Points, in no order, along strands that fork and pass close to each other.
(in the rows, 128 means zero)
Points whose rows are less than 81.8 apart are linked; no others are. Some points are linked to none.
todo: [ 96 171 189 128 139 174 133 118 110 137 112 120  98  93 149 168 110 121
 132 128 123  88]
tuvu: [120 108 114 111 100  95 152 152 148 138 118  94 142 171 102  85 132 126
 129 114 141 135]
gerus: [ 87 150 134 139 124 142  94 147 154 105 133 123 173 145 106 113 133 155
 163 151 155 161]
vebal: [142 153 158 123 143 106 153  97  93 151 136 114 111  61 127 180  92 135
  93  72 131 116]
rit: [147 117 135 110 209 192 161 104 147 129 136 127  95 109 140 148 172  88
 106 150 118 121]
kepu: [130 166 116 168 111  77  83  97 114 118 139 131 163 116 127 120  89 175
 134  87 125 123]
nepu: [169 144 152 127 211 181 105 112 122 175 111 147  70  82 165 151 172  81
 126 127 115 101]
botof: [126  93 144 119 160 101 151 111  99 151 122 102 102 114 122 121 119 112
  92  74 121 114]
Zasi: [174 157  78 111 162 152 103 134 191 167 130 140 183 186 134 119 210 145
 142 125 151 159]
fadu: [ 88  63 126 177  50  69 150 111 145  69 130  90 151 108 128 100  82 128
 157  95 138  79]
kos: [116  82 101 158  56 115 170 134 155 109 123 102 193 134  91 128 110 155
 146 104 131 158]
sebi: [169 177 105 127 164 178  90 111 120 129 100 151 143 126 130 181 166 116
  88  98 145 137]
vad: [108 186 133 132  95  84  88 138 142 124 119 124 154 139 122 101  72 165
 155 129 153 128]
sezur: [164 153 115 145 100  96 153 112  88 117 154 129 116  93 141 167  78 177
 102  90 100 136]
zave: [151 180 120  96 155 165 115 123 168 114  97 129 179 136  98 166 159 108
 100 110 194 146]
zutu: [127 171 147 129 185  97  74 113 126 159 116 171 164  94 100 133 116 123
 130 113 175 138]
vafez: [168 184 107  88 160 159 137 144 169 146 135 134 133 144 119 124 144 112
 148 180 157 139]
Dusal: [165 187 108  93 136 147 127 145 134 162 134 160 140 121 118 155 111 145
 109 160 141 151]
Puso: [ 77 131 176 125 163 141  86 128 117 128 116 122  93 115 154 110 121 105
 145 141 123  89]
vik: [119 169 122 107 123  91 114 153 166 136 118 112 185 132  96 144  96 156
 140 123 197 175]
Sare: [198 185 119  92 181 157  89 118 146 195 114 194 125  79 104 153 153  72
 109 137 172 133]
nar: [157 187 140 124 122 112 151  97 112 135 138 130 136  73 128 196  69 150
  83  79 155 126]
Bugez: [ 89 103 175 172 135  93 103  62 127  90 161  96 148  69 154 139  97 144
 140  69 143  90]
nutev: [154  86 117 110 164 117 128 138  89 149 113 126  74 134 144 116 143 110
 110 105  86 114]
munas: [ 94  49 101 133  88 109 137 133  94 105 117 120  80 162 154  86 168  79
 122 149 117  95]
zosuv: [178 175 121  99 161 165 147 126 141 155 116 116  91 134 153 131 140  96
 110 155 109  92]
Gar: [181 182 118 123 142 139  76 147 103 181  97 173 105 119 139 133 118 139
 113 119  85 109]
dotiz: [ 88  75 125 128 154 146  90 134 193 123 132 115 181 162 105  95 178 128
 140 145 167 175]
Nilib: [163 144 102  87 130 111 154 151  87 159 157 183  89 132 127 115 116 124
 138 169 116 159]
musel: [ 68  97 131 164  91  64 136  99  81  80 168 134 119  94 141 116  88 133
 167 128 142 120]
fonu: [177 115 117 120 201 175 167 105 138 129 154 131  81 135 149 145 179  82
 117 160  93 124]
rik: [139  93  99 128 142 136 130 120 139 138 150 127 167 144  85 121 162 138
 110 106 145 180]
zile: [ 84 106 190 150  90 101 200 103 104  94 112  70 106 114 134 160 102 115
 109 111 128  83]
luki: [ 87  88 144 121 172 130 129 124 107 120 152 146 125 107 105 120 128 115
 139 147 139 155]
romu: [ 98  53 114 142 120 145 129 129 147 103 133 113 123 171 136  80 164  92
 127 134  97 111]
Taguz: [140 168 114 133 140 155 103 110 111 122 116 139 152 119 111 176 139 144
  84  81 142 135]
ginod: [199 198 138 120 165 201 114 117 131 173 109 162  89  61 147 187 162  77
 108 133 131 104]
Nomul: [156 112 128 117 140 128 159 140  86 124 113 112  48 144 164 119 143  93
 116 126  77 100]
vuzuk: [110 139 119 117  88 130 148 162 111 108 138 144 114 162 124 112 119 136
 168 182 119 161]
peva: [114 201 143 147 127 106  97 104 134 113 121 133 168  84 123 164  74 155
 123 105 171 122]
Fudak: [ 72 125 198 135 151 154 123 103 105 129 125 111  96  89 160 160 120 122
 130 101 116  95]
biz: [103  73 130 120 100 133 159 131  91  92 121 110  64 144 153 114 158  79
 126 146 100  94]
tos: [119 143 111 141  57  85 142 142 144 109 132 106 173 140 110 122  82 174
 132 112 140 141]
kuluk: [119 160 183 152 105  98 165  78 106 107 169 107 121  69 162 191  87 159
 131  84 131 103]
tabi: [141 133 126 146 122  94 107 119  62 133 141 156 101 107 148 131  91 154
 138 100  89 135]
fari: [214 196  81  89 163 165 139 130 192 170 149 163 140 139 146 164 155 102
 112 170 160 136]
mefa: [126  80 140 193 113 108 114  97  71  93 145 119 100  78 175 165 110 158
 134  63  67 124]
Mig: [120 155 131 132 162 163  83 132 145 124 107 118 130 133 136  99 146 133
 131 123 124 109]
zet: [138 135 120 103 158  95  95 144 123 186 126 163 128 167 124  77 139 135
 155 147 129 142]
Vud: [ 70 139 140 144 100 135 117 147 151  88 116 107 159 138 105 107  99 145
 158 150 156 143]
Roga: [129 166 139 100  94 155 194 141 132 109 141 130 128 132 104 144 103 144
 108 196 132 152]
Zere: [145 138 139 110 103 130 202 131 119 114 119 107 105 135 109 143 105 137
  92 149 113 114]
fodeg: [102 148 153 107 139 129 108 150 115 137 104 129  86 143 151  90 115  93
 151 155 132  74]
vudo: [123  67 102 176 108  86 128 103 117 119 162 144 185 114 108 111 130 174
 134  75 129 165]
Gal: [141 183 141 122 159 172 102 119 113 149 101 142 114  89 142 167 137 120
 110 104 125 102]
fovo: [153 121 156 127 194 165 105 115 113 156 115 134  86  99 155 143 154  98
 113 106 111 110]
Zun: [ 81  74 132 144 124 134  81 134 182 114 140 106 191 155 108  98 159 150
 158 124 149 171]
luz: [110 131 136 120 110  81 145 133 107 126 121  98 109 126 127 105  83 128
 114  88 128  91]
mukad: [183 179  98 132 151 155  69 135 119 168 122 182 140 133 126 137 166 145
 127 129 109 151]
bif: [155 134 113 127 199 170 115 111 156 127 118 117  73 143 177 107 169  77
 135 148  87  78]
sev: [ 96 154 150 128 150 174 144 125 140 108 116 109 138 111 116 146 119 127
 112 151 147 121]
natar: [148 102 162 142 106 158 196 120 102 114  94  77  73 143 153 166 159 117
  87 116  67  97]
gofek: [127  86  93 166  79  85 134 114  92 107 145 138 127 134 125 107 101 151
 135  90  95 142]
Mem: [112  76 127 126 153 111  92 135 127 143 166 178 161 162 110  99 177 151
 174 141 128 196]
Seb: [149 120 155 120 127 154 168 135  94 126  98  90  52 134 169 151 150 106
 100 123  78  89]
Depu: [211 186  67 104 164 149  92 129 178 166 121 155 156 178 144 135 198 135
 118 130 141 147]
Sebo: [205 162  84  97 184 135 161 122 174 168 143 124 104 157 150 112 143  86
 130 164 131 117]
Ripid: [168 158  97  91 117 173 190 136 175 124 145 109 163 167 106 154 158 140
 110 185 155 177]
Vegu: [ 68  27 127 176  71 122 129 122 120  89 140 122 140 124 123 109 112 122
 135 117 105 111]
num: [122  99 119 164  99  61 102 114  89 121 135 138 133 136 131  93 108 150
 135  82 107 133]
niru: [ 84 133 125 107  84 104 122 180 166 108 118 111 137 181 118  98 122 130
 187 184 160 154]
Bivut: [122 131 136  96  87 107 195 148 129 111 120  97 111 155 105 119 103 118
 115 159 141 124]
vev: [145 160 101 106 115 155 135 151 179 128 115  92 160 177 115 115 146 148
 122 135 139 143]
Ref: [152 163 111 139 147 131  54 127 114 156 108 183 163 141 133 120 143 174
 136 126  98 156]
Zol: [ 94 127 130 181 147 171  67 108 125  88 129 142 167 112 121 135 131 168
 127 107 122 138]
zikav: [143 112  98 119 108 152 169 151 186 111 113  86 164 178 107 101 157 132
 131 135 128 138]
zof: [103  69 149 118 132 127 174 124 118 116 124  84 101 143 129 109 144  98
 100 116 118 102]
vinag: [110 140 121 114 188 152  86 119 173 128 118 127 180 138 114 120 180 117
 118 119 174 144]
sem: [ 85   8 124 145 107 123 121 131 152 108 151 121 179 133 106  89 137 108
 134 117 117 147]
Gos: [101  40 105 133  67 124 189 147 116  98 134 124 125 151 101 106 155  98
 141 166 123 140]
laro: [127 145 144 117 164 162 126 140 101 134 130 159  92 116 136 122 128 123
 147 160 118 136]
Dani: [109  50 109 171  72 150 165 125 167  93 119  98 200 122  87 128 129 157
 134 103 123 145]
ber: [136 146 110 142 133 131  64 138 127 163 117 164 152 175 132  90 163 167
 159 131 112 151]
fufol: [145 112 112 114 144 111 129 132 112 148 131 129  89 137 120 101 135 117
 119 123 110 134]
Vofa: [133 204 146 123 157 111  60 103 138 172  99 185 170  73 114 150 111 130
 137 113 173 121]
Gog: [147 200 140 140 139 112  59 117 110 179 106 186 152  80 124 142  96 145
 129 123 137 119]
Melo: [ 88  87 150 154 120  84  96 112  68 111 144 155  91 112 160 115 116 125
 148 109 102 106]
Vap: [116  65 161 133 181 155 140 109 121 132 124  99  93 119 139 123 171  89
  89 101  99 113]
mizip: [154 128  95 104 161 141 135 141 161 156 154 131 154 167 121 111 181 130
 136 148 146 179]
mava: [141 153 100 142 137 152  87 144 126 130 117 150 131 167 139  99 147 151
 155 142  96 137]
nasem: [115 172 127 106 117  91  95 167 156 152  99 114 151 161 112  97  98 157
 148 145 160 137]
dokos: [ 93  80 129 130 127 154 141 138 172  97 115  84 124 169 121  72 158  92
 136 152 132 108]
Fedat: [109 162 127 137 147 161  99 125 139 112 127 156 169 125 114 139 137 158
 142 145 155 157]
rok: [203 197  85  84 172 138 131 140 207 191 164 158 131 154 155 126 146 111
 141 188 157 128]
Bogi: [121  75 111 179  65  93 137 109  80  83 151 125 107 120 141 127 115 145
 139  84  70 122]
pomon: [124  70 109 144 144 104 119 112 119 138 155 144 177 135  96 108 149 157
 125  92 130 176]
Per: [ 84  34 112 166  78  51 126 129 140 115 166 134 173 139 116  91 110 148
 172  99 145 152]
lil: [167 215 116  97 124 190 117 125 138 128 100 163 142  91 117 203 134 113
  71 124 167 115]
femab: [ 79 108 131 128  88 100 104 159 130  96 120 122 132 170 125  86 123 127
 186 170 160 142]
Gafer: [ 53  67 134 182 105 106  88 116 134  78 158 131 162 123 138 101 106 151
 161 134 116 135]
vum: [123 166 130 141 114  70 106 108 127 121 112 102 162 116 123 128  83 159
 110  79 135 105]
nof: [193 212  67 100 130 182 119 130 164 135 130 137 145 168 129 149 153 132
  95 149 135 129]
Seg: [129 189 138 109 126 178 167 140 148 113 127 136 132 102 101 161 100 139
 114 189 149 145]
tiri: [136 150 119 124 181 144 102 124 118 161 132 164 146 119 111 126 152 123
 121 122 135 150]
Bodiv: [176 154  94 108 172 133  82 131 155 188 122 139 133 180 142  86 185 122
 130 124 122 128]
Nud: [118  87 161 130 177 152 106 117 107 133 119 118  83 116 159 133 156 103
 101 103  90 101]
Dumim: [142 191 172 139 104 112 155  94  93 127 155 135 114  55 158 203  65 163
 129 105 122 106]
rinir: [205 212  95  76 151 171 150 134 182 157 137 161 142 126 120 183 139  98
  89 180 179 127]
Zafov: [ 88  74 190 166  88 104 196  80 111  94 137  75 102  95 151 172 111 119
 123  90 113  77]
Koman: [115  91 131 164 122 118 135 100  99 109 140 125 135 104 134 137 116 147
 109  77 105 136]
Matav: [ 91 177 169 124 162 178 128 114 127 123 114 127 114  96 128 154 125 114
 137 143 138 111]
mopu: [ 77  92 139 191 136 130  77 104 128  90 149 141 172 116 120 112 122 164
 147 110 111 147]
Zafi: [117 146 108 133 132 164 107 140 152 116 119 119 132 160 133  93 154 141
 139 140 109 129]
vimi: [108 105 121 134 134 123 136 132 175 120 111  83 188 134  88 117 134 134
 114  99 169 156]
nulu: [198 156 129 108 198 177 127 120 140 171 121 140  63  93 170 152 163  74
 133 147  99  91]
kal: [174 153 124 104 210 184 144 104 132 142 128 141 105  94 139 170 171  78
  93 137 148 120]
fosi: [119 106 188 142  91 150 213 106  84 120 102  77  80 134 140 170 141 120
  96 112  85  93]
zimig: [201 186 115  69 138 124 133 152 147 190 125 141 106 136 129 121 112 111
  89 152 138 103]
mabab: [126 182 148 124 107 116 150 107  98 122 153 146 109  72 124 180  54 158
 123 132 126 128]
fes: [134 127 162 125 159 101  83 132  75 176 102 150  60 108 164 112 131 100
 141 107  93  80]
bavu: [114 108 113  95  93  95 179 157 152 114 113  79 129 167  99  90 114 104
 135 160 151 121]
did: [108  48 142 131 130 140 126 127  95 105 121 118  59 142 162 116 159  83
 114 118  81 102]
tige: [122  57 151 191  58 136 194 104 115  81 116  89 144 105 123 156 110 137
 116  85  80  92]
Bafa: [142 218 150 108 112 160 122 125 133 136 108 149 143  85 122 201  96 138
  78 126 155 114]
kuzu: [104  90 176 138  92 131 199 106 118 100 104  66 103 126 119 150 128 113
  94 112 108  78]
ziba: [109  55 129 198  72 142 150  99 112  78 145  95 142  90 139 157 115 152
 128  70  73 108]
pipap: [136 164 109  98  88  99 127 155 172 142 129 117 184 148  93 157 109 178
 123 139 182 184]
Babor: [130 165 104 156  66  99 142 122 127  95 143 113 162 119 118 143  70 184
 118 100 117 127]
Nupam: [160 146 119  76 152 118 168 135 138 157 136 122  83 150 130  97 127  84
 118 163 125 109]
Mizud: [128 152 144 111 155  87  99 140 124 179 135 181 151 111  90 111 105 142
 164 159 164 165]
Luf: [127 111 150 142 134 156  99 138  75 121 104 120  50 124 194 134 150 119
 135 118  53 103]
meren: [ 78  49 137 157  92  84 149 126 155  88 145 102 171 112  99 123  85 124
 165 123 161 149]
sabel: [ 93  69 130 128  99 141 147 149 185  89 102  77 167 167 103  88 141 106
 150 146 145 125]
setol: [ 95  48  86 143  59  94 144 146 109 107 109 119 104 172 129  84 146 104
 131 127 118 110]
Deba: [177 205 119 115 144 193  91 121 125 138  89 164 127  99 121 196 147  97
  78  95 163 113]
Feko: [108  37  98 138  54 124 196 145 136 100 107 104 129 171 108  95 167  91
 135 175 119 109]
Gim: [153 157 162 121 147 162 140 132  89 150 112 140  73  92 166 172 135 121
 126 127  90 116]
vate: [104  70 128 140 151 182 139 126 159  96 153 113 145 150 120 107 178 112
 143 156 108 152]
gogu: [131 173 126  95 154 109  85 164 170 163  99 117 151 174 120  98 131 140
 162 157 161 131]
sot: [110 133 165 172 112  89 135  72 109  86 166 107 131  70 164 159  84 154
 146  73 131  99]
migom: [100 130 123 120 123 145 137 148  93 116 144 148  89 134 127 114 116 132
 158 161 116 134]
pimo: [178 136  96  92 167 132 182 123 159 144 129 103  89 165 133 104 143  76
 120 163 127 101]
kubo: [126 146 148 161 126  89  96 109  98 119 117 117 115 105 152 142  97 157
 129  68  91  92]
Tefub: [156 157 118 119 180 173 132 128 145 133 124 119  98 142 151 108 158  99
 129 152 113  95]
figaz: [ 89  93 126 153 119  72 121 124 104 111 159 156 153 118 110 106 100 153
 162 131 137 160]
pogi: [130 172 130 124 119 105 126 125 104 136 148 153 140  87 117 153  73 156
 122 119 135 137]
fas: [ 92  95 139 125 169 109 125 139 153 122 147 118 167 122  89 114 126 127
 152 144 183 180]
Deg: [197 207 123 107 148 190  78 119 132 174 100 178 115  71 136 191 152  90
  90 115 144 100]
fipon: [ 98 132 142 150  88  72 138 109  80  86 164 146 100  85 146 131  71 154
 162 124 122 119]
nalik: [165 112 100 126 119 178 201 125 182 105 126  82 153 177 112 120 176 118
 108 158 119 131]
Tef: [127 100 146 112 177  88 114 118 111 161 120 119 126 117 110 101 120 115
  99  86 143 119]
lin: [207 195 113  74 148 137 117 138 154 203 118 172 106  97 122 148 117 105
  87 148 142 114]
Tanol: [162 120 121 126 147 139 150 138  72 142 140 150  81 115 138 146 127 132
 118 124  76 150]
Keza: [ 91 115 129 155 146 175  99 111 131 101 136 136 169 116 104 137 153 149
 134 129 132 163]
pone: [166 134 106 109 128 117 161 146  78 142 151 164  97 126 117 130 117 148
 118 137  93 173]
Keti: [153 152 159 130 173 129  82 131  92 186  92 152  78  97 148 134 116 112
 128 101  97  90]
borig: [105 155 164 108  88 119 172 139 100 129 101  93  61 133 152 147  85 126
 108 130 104  68]
Gof: [128 138 107 112  71 116 152 174 166 134 124 106 173 164  97 125 115 172
 143 145 160 172]
tus: [134  92 149 168 121  96 126 114  55 112 134 132  72  87 173 160 106 140
 128  78  76 130]
Nosi: [116 112 143 154 131 157  93 131  83 113 106 121  84 135 171 115 135 132
 126 103  70  89]
zorez: [110 139 157 154 139 122  95 120  89 133 108 116  90 109 163 133 115 139
 128  97  95  86]
lepi: [108  57 133 203  86 121 127 105  89  83 155 119 121  92 158 149 123 155
 120  70  64 124]
fini: [113 157 188 107  94 149 178 134 106 118 102  96  74 130 150 153 122 120
 104 152 103  77]
vebo: [ 60  13 143 133 110 115 118 152 165  93 153 121 150 158 116  86 152  94
 163 172 147 161]
Tavi: [156 148 121 128 178 141  69 128 135 161 100 146 121 154 138  93 155 122
 122 120 118 113]
Dalal: [ 76  68 124 166 103 151 112 140 179  93 125  96 201 144 101 116 143 159
 153 122 150 162]
nugeb: [ 98 125 140 112 188 105 102 124 136 146 133 141 159 105  97 120 125 129
 142 137 178 173]
Patu: [156  95 118 119 156 162 187 117 122 114 139 118  77 150 149 123 170  90
 116 163  94 121]
salu: [ 89  17 118 159  74  70 152 128 150  94 153 109 195 118  91 116 104 141
 166 110 156 164]
kot: [143 143 108  89  90 140 183 153 185 126 131 112 166 164  91 130 141 161
 125 167 157 186]
Bove: [ 83  33 117 155  56  67 146 125 132  97 132  95 163 120 117  90  99 110
 141  89 136  96]
femer: [ 70  41 150 153 140  98  53 103 120 124 143 168 120 157 138  77 154 121
 130 141  91 133]
dosir: [120 124 115 123 108  84 141 140 125 137 119 105 141 154 113 102 105 139
 119  93 131 121]
Roki: [ 87  80 141 137 124  99 144 137 158 108 141 101 178 121  87 119 100 136
 157 134 175 172]
bot: [ 92 128 139 139 140  88  62 142 105 144 131 179 135 149 128  76 128 144
 179 174 124 145]
sebe: [151 154 125 110 156  92 104 142 103 179 105 143 120 130 107 101 110 138
 113 108 120 117]
Ralas: [203 178  90  84 176 107 148 134 194 196 153 138 122 173 148 105 151  98
 143 168 142 115]
mim: [151 147 108 133 103 117 169 124 100 120 141 132 130 113 114 152  92 169
  90  99 115 151]
muvim: [116 148 114  91  76 126 156 188 167 118 120 101 136 198 124 107 125 139
 158 185 157 153]
zotig: [ 75  64 194 177 101 114 162  75  94  94 148  86  97  90 186 174 107 125
 129  81 116  95]
Fom: [180 188 124 100 171 137  81 130 152 204 120 195 140 102 105 131 137 102
 136 157 163 130]
fif: [127 194 135 118 135 116  94 135 114 161 123 170 134  84 116 138  80 151
 132 133 143 125]
didi: [133 165 109  93  80 122 122 181 161 141 130 119 156 180 124 119 120 163
 148 164 142 167]
gome: [ 56  69 126 130  77 115 127 148 134  81 101  90 123 160 127  84 123  94
 148 153 136 104]
zos: [ 68 148 148 133 102 137 128 150 136  89 115  98 117 139 119 115 105 126
 141 149 134 103]
soni: [129  92 121 118 151 101 114 145 112 160 129 150 124 162 122  80 158 121
 138 129 126 147]
lozu: [135 116 101 164 105  85 130 104 125 112 158 125 196 107 104 143 116 180
 122  72 144 168]
Zuz: [135 108 139 122 172 166 114 124 116 116 116 122  49 144 185 102 177  81
 139 147  84  80]
maf: [131 104 116  98 160 126 148 131 151 137 127  96 125 162 121  86 153  87
 124 143 150 124]
fofop: [102 110 144 127 191 189 115 110 140 107 144 136 116 115 142 129 166 108
 133 164 130 132]
Luzo: [ 86  93 125 162  81  61 127 113 110  80 175 139 152 115 132 108  85 156
 179 124 136 147]
goton: [ 63 136 148 123 109 115 133 140 105 107 106 115  86 141 136  93 108 103
 143 162 136  88]
pufu: [156 146 134  96 180  83 103 127 124 191 111 136 129 130 103  91 114 110
 109  94 147 117]
Ziso: [135 157 112 111  96 154 185 158 131 109 138 135 107 160 119 124 119 138
 145 187 127 149]
zir: [143 144 129 129  81 129 185 129  94 109 128 111 112 131 121 154 106 156
  95 129  95 139]
vot: [104  69 132 158 101  46 107 103  75 104 140 139  99 122 149 102  97 133
 138  90 111 112]
Zopaf: [132 141 144 102 160 108 162 112  99 144 120 109 106 101 117 153 104 122
  84  82 138 116]
dov: [ 69  19 110 142  85 134 148 144 139  94 159 133 134 145 114  91 152  98
 143 169 131 145]
pigaz: [107  75 117 120 131 134 123 155 191 121 145 100 164 175 115  83 178 119
 170 161 155 164]
lisu: [212 201  89 117 141 173  92 143 135 170 116 178 123 129 135 161 145 144
 100 138 115 140]
reto: [152 110  99 115 121 146 180 136 124 119 145 117 118 168 114 103 160 120
 125 149 113 146]
dizo: [176 155 111  96 141 130 131 152 117 171 159 178 115 132 128 110 123 124
 151 185 117 140]
lutir: [172 151 150 128 122 183 187 124 106 107 112 105 101 120 123 190 152 146
  81 131  79 130]
Nunek: [192 221 101  77 123 177 123 134 164 147 112 162 143 124 126 194 143 116
  69 154 174 132]
zaga: [141 187 110 102 161 188 153 131 176 117 135 119 138 140 116 134 152 114
 128 193 154 142]
Pozo: [111  48 123 142 141 147 108 120 120 108 134 115  90 142 154  95 171 100
 109 116  84 112]
soko: [ 82  64  99 159  48  73 126 133 111 100 125 113 132 142 126  87 114 111
 145 110 129 107]
dek: [108  82 168 131 149 109 102 127  64 146 115 143  52 114 170 122 137  94
 126 112  94  88]
ruzed: [135 138  99 161 105 125 123 115 135 113 133 119 200 132  96 137 125 171
 115  69 140 166]
zut: [183 184 133  99 133 108 109 141 114 192 122 175 115  72 115 159  74 131
  81 111 135 111]
fola: [ 92 166 182 133 111 169 152 130 102 108 107 110  83 114 152 157 111 116
 139 143 106  79]
fosam: [126 136 143 112 199 101  97 112 132 160 126 149 175 103  95 134 122 117
 117 110 195 147]
Vugig: [145 159 119  63 120 106 160 169 163 153 122  96 145 165 100 115 109 122
 113 153 161 147]
Punas: [170 150 110  88 147 106 125 157 132 187 153 162 112 164 129  92 140 130
 161 168 135 155]
tofi: [ 96  66 173 144 142  73  75 112  54 125 125 161  64 110 168 116 118 103
 138 110  83  94]
tebu: [105  48 109 154  89 155 155 146 184 102 119  94 198 155  86 115 146 152
 152 126 133 156]
lovig: [ 68  81 164 172 118  93 109  81 119  90 163 100 131  85 147 130  99 126
 141  95 128 102]
Ganip: [140 120 104 101 144 123 150 144 152 145 144 120 176 151 100 123 155 142
 132 124 162 188]
nazot: [177 172  86  92 137 142 111 142 200 153 120 107 180 194 120 128 180 135
 125 124 178 151]
taz: [110  32 144 181  40 101 203  94 126  72 136  94 160  93 116 148  96 112
 129  95 107  86]
zup: [ 91  88 131 147 132 180 129 132 141  93 139 121 154 133 111 118 151 142
 141 144 126 152]
zez: [159 135 106 113 149 147 147 141 136 133 146 138 126 159 128 112 160 130
 147 155 121 166]
pedaz: [157 169 125  72 149 104 146 150 145 174 117 125 103 141 122 107  98 104
 102 153 145 112]
zofof: [ 87  88 129 174  85 116 143 116 130  79 138  93 165 109 118 126 105 152
 134  88 114 119]
zekem: [ 62  63 140 166 113  98  77 134 126  99 150 143 147 149 124  79 139 130
 167 145 132 137]
Nerad: [126 176 128 102 143  91 113 144 144 164 130 147 167 124 100 126  98 147
 136 144 185 168]
ver: [ 55 118 196 144 169 158  98 113 111 113 132 127 103  84 153 136 116 118
 144 127 126  97]
gedar: [139 106 170 153 100 140 164 137  61 120 101  99  54 116 194 182 126 134
 116  86  63 109]
vusar: [190 192 116  78 131 134 108 145 129 198 124 196 123  82 104 165  94 124
  84 143 148 132]
vipe: [141  96 149 139 159 168 119 137  91 120 112 116  33 135 199 140 169  95
 138 134  67  88]
metev: [157 177  96  97 116 132  99 155 179 150 119 125 201 169 119 150 168 164
 114 112 179 173]
zodem: [115 133 132 165 107  86 118 115  74 106 158 152 113 107 138 124  94 163
 156 122  94 139]
Tezi: [ 99 116 109 111  70  79 158 165 120 121 137 124 143 159 108 110  95 140
 158 152 148 166]
dito: [139 145 120 159 138  97  80 108  91 130 121 146 139 109 133 127 105 162
 124  90 103 125]
Vaked: [137 191 122 140  98 105 120 119 119 118 123 112 153 115 125 153  64 181
  96  87 132 115]
vavig: [150 112 129 135 112 115 157 118  60 133 136 127  75 108 149 167 110 138
 114  94  76 133]
ped: [131 170 120 117 172 169  86 113 160 119  96 137 176 136 117 139 167 115
 110 106 173 129]
doz: [105 146 144 143 148 115  82 135  96 145 135 187 103 128 130 100 118 132
 176 175 117 133]
duf: [206 186 109 107 143 169  96 150 112 170 112 167  91 112 146 148 134 137
 116 133  88 125]
buf: [139  75 100 117 122 143 183 131 137 107 142 113  92 172 134  91 168  86
 128 169 107 123]
Dom: [144 193 102  94 123 152 117 136 168 125 113 122 182 153 103 155 142 147
 106 122 190 166]
mip: [111 167 138 111 148 184 150 133 167 102 109 112 148 127 109 140 148 124
 131 160 157 139]
muvam: [185 143  96 116 123 170 209 131 176 121 133  91 157 172 102 146 175 130
  97 152 135 152]
bunab: [173 174 135 144 159 126  74 126  96 174  89 157 111  88 143 135 117 138
 111  92  98 106]
pif: [157 123 118 153  79  91 164 116  66 112 144 124  90 104 152 164  88 162
 112  90  77 130]
lemu: [190 165 111 106 197 173 110 113 133 163 123 175 128  90 118 169 173  73
 106 126 169 130]
kalig: [ 81  46 147 174  59  99 170  96 152  65 137  82 166  93 122 130  81 120
 148 104 137  89]
meloz: [168 196 112  91 167 166 103 133 168 169 117 166 140 114 120 135 143 110
 136 169 159 132]
nubef: [ 89  80 147 153 160 100 109 110  92 118 155 156 130 107 117 117 118 144
 141 119 136 158]
vumu: [ 63  70 177 176 103 117 123  84 108  85 158  96 113  91 172 148 107 134
 144  81 101  96]
Diri: [ 93 126 150 126 187 131 111 119 116 126 143 152 149  74 110 132 119 130
 138 139 165 158]
buz: [141 153  98 146 109 138 121 113 128 114 115 121 182 115 110 169 122 166
  87  63 148 152]
lif: [163 165 127 110 143  99 115 138  98 178 121 141 119 100 117 134  87 134
  89 103 134 123]
figom: [101 166 131 122  90  88 124 142 140 111 121 105 159 123 120 129  64 162
 146 128 157 130]
nivo: [ 98  49 106 123  65 129 185 151 175 100  97  85 150 170 103  86 151  86
 167 167 142 127]
koruz: [165 197  91 107 111 164 126 153 167 137 120 113 146 180 127 137 148 152
 113 148 128 146]
dez: [ 78  37 121 118 135 124 121 145 183 111 154 107 141 183 130  74 175  89
 162 167 148 144]
guka: [127 218 149 106 120 173 144 129 135 112 120 150 137  92 107 189 102 149
 102 154 154 130]
tusa: [ 90 138 124 125 105 100  90 160 113 127 123 146 123 168 129  80 122 136
 186 164 136 130]
supu: [209 176 105 105 176 171 158 132 157 167 140 134  66 119 173 154 143  80
 129 170 106  79]
Guti: [ 48  39 144 162 112  83  59 122 113 111 143 159 130 142 137  67 139 124
 145 157 119 125]
nofi: [205 207  71 103 144 166  87 140 166 163 124 181 145 158 140 154 168 135
 110 144 137 142]
Lega: [ 96 146 156 117  90  75 149 133  94 123 111  97  77 115 146 129  73 120
 120 111 126  74]

A fork is a point with three links. Follow the links from the first point to the second and name the forks in between, in order.
Fudak, dizo: todo > vavig
vik, Tavi: Gof > nofi > lisu
laro, zimig: lil
Punas, todo: vavig
vev, dizo: nofi > lisu > lepi > vavig
Tefub, tabi: dito
Gos, Melo: lepi
Gof, duf: nofi > lisu

A fork is a point with three links, a tip a point with one. Leave the first point through the second and follow the links. Name the first fork or tip that comes.
Zopaf, botof: lil
Zafov, zotig: nugeb
bavu, tuvu: todo
dokos, romu: lepi
Seb, Nomul: vavig
vum, Vaked: gogu
gofek, num: lisu

Follow the links from the first point to the second, and from the first to the third. Name the last point that the two ways share.
Zol, meloz, dosir: todo
vinag, Mig, Gar: lisu
nulu, fas, gogu: dito
Puso, mizip, taz: todo
vipe, tos, Roki: dito
meren, zodem, Nomul: nugeb
soni, Bivut, nofi: vavig
